Each scene shows the same named points in several views. A view is turned or mirrored, and shifted as a whole, has a little noise and may leave points out.
In the rows, 128 means zero.

Scene 1
View 1
k649: [123  87  98 178 152 135 150  71 137 107 135 150 160 140 136 112 137  97
 124 127 127 134 110  83 103]
k455: [ 94 203 115  76  95 120  99  47 109 143 172 131  74 141 124 117  67 132
 128  72 172 154 138  88  91]
k151: [111 122 109 139 138 122 127  66 126 114 149 137 118 145 137 112 108 105
 120 121 139 139 128  81  99]
k616: [ 99 145 102 124 113 109 129  69 130 132 142 135 106 160 134 102 100 123
 127  83 141 145 119 100  98]
k803: [122  53  90 206 164 123 167  90 151 101 116 148 172 158 145  99 157  95
 118 133 104 130  98  92 108]
k179: [ 96 128  99 137 120 102 139  81 137 129 132 131 110 174 140  94 107 121
 119  89 130 145 117 104  98]
k980: [123 110 106 159 146 143 135  59 127 108 150 149 146 127 133 123 123  99
 125 127 139 137 121  73  99]
k321: [106  97  90 169 135 105 155  89 145 123 119 138 138 174 142  91 129 113
 121  98 117 138 103 108 103]
k956: [111 135 105 136 129 129 130  60 125 122 150 142 126 139 130 114 108 114
 127 101 143 144 123  86  97]
k3: [108 130 108 134 132 122 127  64 126 118 150 136 115 145 135 111 104 109
 121 111 141 143 124  82  98]
k949: [117 111 106 150 143 130 134  66 127 111 149 141 133 137 137 114 115 101
 122 126 136 139 124  77 100]
k470: [ 82 171  98 102  92  87 127  78 132 149 137 123  75 187 138  87  82 140
 122  56 143 151 117 119  96]
k270: [124  74  92 192 153 134 160  79 142 108 127 151 172 143 138 107 148 100
 124 123 118 133 102  87 106]
k614: [116  41  92 202 170 104 167 103 155  95 110 136 153 176 152  87 153  89
 107 150  94 129 104  94 108]
k560: [124 103 106 163 152 146 137  58 126 107 151 148 153 121 133 123 124  97
 126 131 140 136 122  71  99]
k573: [101 170  96 119  93 123 131  58 127 149 146 149 123 150 123 110 100 140
 140  47 157 151 107 110  94]
k790: [ 93 160 110 107 114 102 117  67 125 131 152 125  79 163 138 101  82 122
 120  93 146 147 133  91  94]
View 2
k949: [118 110 157 108 124 115  99  87 151 106 117 172  89 148  86 119 143 166
 107 145  91  96 150 128  72]
k980: [110 109 155 101 127 108 103  83 152  98 114 169  86 147  88 125 145 165
 105 141  87 102 149 130  74]
k151: [129 106 158 121 116 120  98  95 148 113 116 169  95 151  89 113 139 171
 112 154 101  93 154 126  73]
k790: [162 131 168 159  87 122 100 113 137 128 120 133 112 141 114  88 122 153
 114 180 142  96 162 129  85]
k614: [ 78  14 148 123 147 129  91  79 200 125  90 178  70 173 128 148 154 219
 117 151  70 107 144 170  80]
k455: [184 186 172 154  74 112 110 116 111 113 133 120 124 123  98  75 115 121
 107 181 155  96 168 114  88]
k616: [142 124 162 145  99 113 109 100 146 117 111 127 104 137 124 104 125 155
 110 174 129 110 160 143  91]
k573: [139 154 164 141  94  96 129  92 143 100 107  95 107 116 141 103 114 128
 100 177 142 131 159 152 107]
k321: [102  72 153 134 124 115 107  86 178 117  95 139  86 148 142 128 134 181
 110 165 103 122 151 165  94]
k560: [105 109 153  94 132 107 103  80 153  94 114 173  85 148  82 129 146 168
 103 137  81 102 147 129  73]
k956: [129 127 158 121 111 109 108  92 145 105 115 147  99 139 103 112 133 154
 107 158 110 105 154 133  84]
k649: [ 92  81 150 101 137 109 104  77 170 100 104 169  80 151 104 139 147 179
 104 141  79 110 145 146  79]
k803: [ 69  41 146 104 151 114 103  71 194 108  90 170  68 160 123 153 152 203
 109 141  65 119 140 167  82]
k3: [135 115 162 129 108 116 101  97 145 113 116 154  98 145 100 108 134 161
 109 160 110  97 156 133  80]
k270: [ 80  68 149  97 144 105 110  71 181  99  96 165  75 153 115 147 148 185
 106 139  73 118 144 156  83]
k179: [133  99 159 150 103 117 106  97 159 123 106 128 100 142 134 108 126 168
 112 174 123 111 159 154  93]
View 3
k573: [143 172 139 161  79 128 117 126 167 149 182 192 158  80  99 156 116  70
 123 138 118 142 172 122  81]
k455: [157 164 146 140  46 154 143 117 177 117 166 192 163  41 110 153 111  39
 141 147  89 177 216 122  98]
k179: [128 136 146 145  88 106 118 130 143 125 157 182 157  93  85 132 114 112
 143 126 100 122 159 116 116]
k470: [159 109 152 168  77 128 140 107 165 104 188 195 169  85  89 147 120  67
 133 133 103 148 169 114 100]
k790: [144 136 149 136  66 127 135 122 155 111 155 184 160  67  96 135 112  81
 149 134  85 150 190 116 118]
k616: [136 154 146 145  75 122 123 126 156 129 162 186 159  74  96 141 112  87
 141 134 100 141 177 119 105]
k614: [ 81 138 144 120 117  56  85 154 101 143 113 160 141 126  68 101 109 200
 159 105  93  73 122 111 148]
k270: [ 84 189 134 123 108  77  79 159 119 172 122 163 141 107  83 117 106 170
 146 116 106  90 140 118 120]
k949: [104 181 141 115  81 102 101 147 133 148 123 170 147  76  95 123 104 131
 155 126  87 120 175 122 126]
k980: [ 97 200 136 112  81 100  94 153 135 159 119 165 144  75  99 122 101 136
 153 127  92 119 175 124 122]
k151: [108 173 144 114  75 106 109 142 133 137 121 170 149  71  95 120 106 127
 159 129  84 128 182 118 131]
k649: [ 90 189 137 119  97  85  86 155 125 164 120 164 141  95  89 119 104 160
 150 120  99 100 153 122 124]
k560: [ 92 207 134 109  82  97  90 156 131 164 115 164 142  77  99 122 101 140
 154 127  92 118 175 122 123]
k321: [112 143 143 146 105  84 101 140 130 143 149 177 152 112  77 126 113 143
 141 119 110 100 137 116 117]
k956: [116 180 140 129  74 113 109 140 147 146 140 178 151  72  99 132 106 109
 147 131  96 131 178 122 114]
k803: [ 80 170 136 124 117  61  76 159 110 165 118 163 137 121  77 110 106 192
 151 111 106  74 126 118 131]
View 4
k790: [194 126 108  85 131 113 133 165 120  84 146 192  96 117 170 103  76 130
 107  95 104 138  81 136 132]
k803: [ 89  78 115 128  84 110  98  96 165 108 184 148  94 126 107  65 118  99
 174  96 166 119 126 187 138]
k949: [142 106 101 106 117 130 115 136 143  90 173 181  92 130 122  63  79 121
 139  78 128 119 102 152 124]
k270: [109  90 110 125  98 118  99 102 154 105 183 159 102 133 104  55 103 104
 162  86 163 118 123 179 140]
k470: [217 137 123  85 129  89 136 161 104  89 130 184 115 110 195 129  89 120
  98 118 117 155  85 144 159]
k151: [147 105 100 100 119 131 116 143 143  86 171 183  88 128 129  69  78 126
 134  79 119 121  97 147 119]
k321: [139 101 120 113 101  96 111 120 140 104 163 159 106 119 144  93 112 106
 145 108 151 135 110 174 152]
k3: [165 115 102  99 122 124 119 146 132  87 164 185  97 126 138  77  77 123
 126  83 119 127  95 146 127]
k980: [143 106  99 111 118 138 110 126 142  91 178 181  97 137 109  48  76 121
 143  69 134 119 108 155 125]
k616: [186 126 114  97 125 109 125 146 120  90 151 183 110 122 156  94  82 119
 118  96 126 139  95 149 145]
k614: [ 71  67 116 122  75 100 102 105 178 109 181 144  76 114 124  85 131 103
 178 105 155 116 117 189 126]
k455: [240 151 102  78 154 129 137 177  94  74 143 212 116 128 168  90  47 138
  85  81  94 144  76 118 137]
k649: [121  94 107 120 105 125 103 112 151 100 181 166 100 132 109  53  93 110
 157  81 149 119 117 169 132]
k179: [170 116 121 101 113  97 120 137 125  98 151 172 110 115 161 104  99 111
 125 108 137 143 102 160 153]

In a view up to two points have been moved. Name them for each view, in the order of its rows, or write -.
view 1 | k151
view 2 | k949, k573
view 3 | k616
view 4 | k179
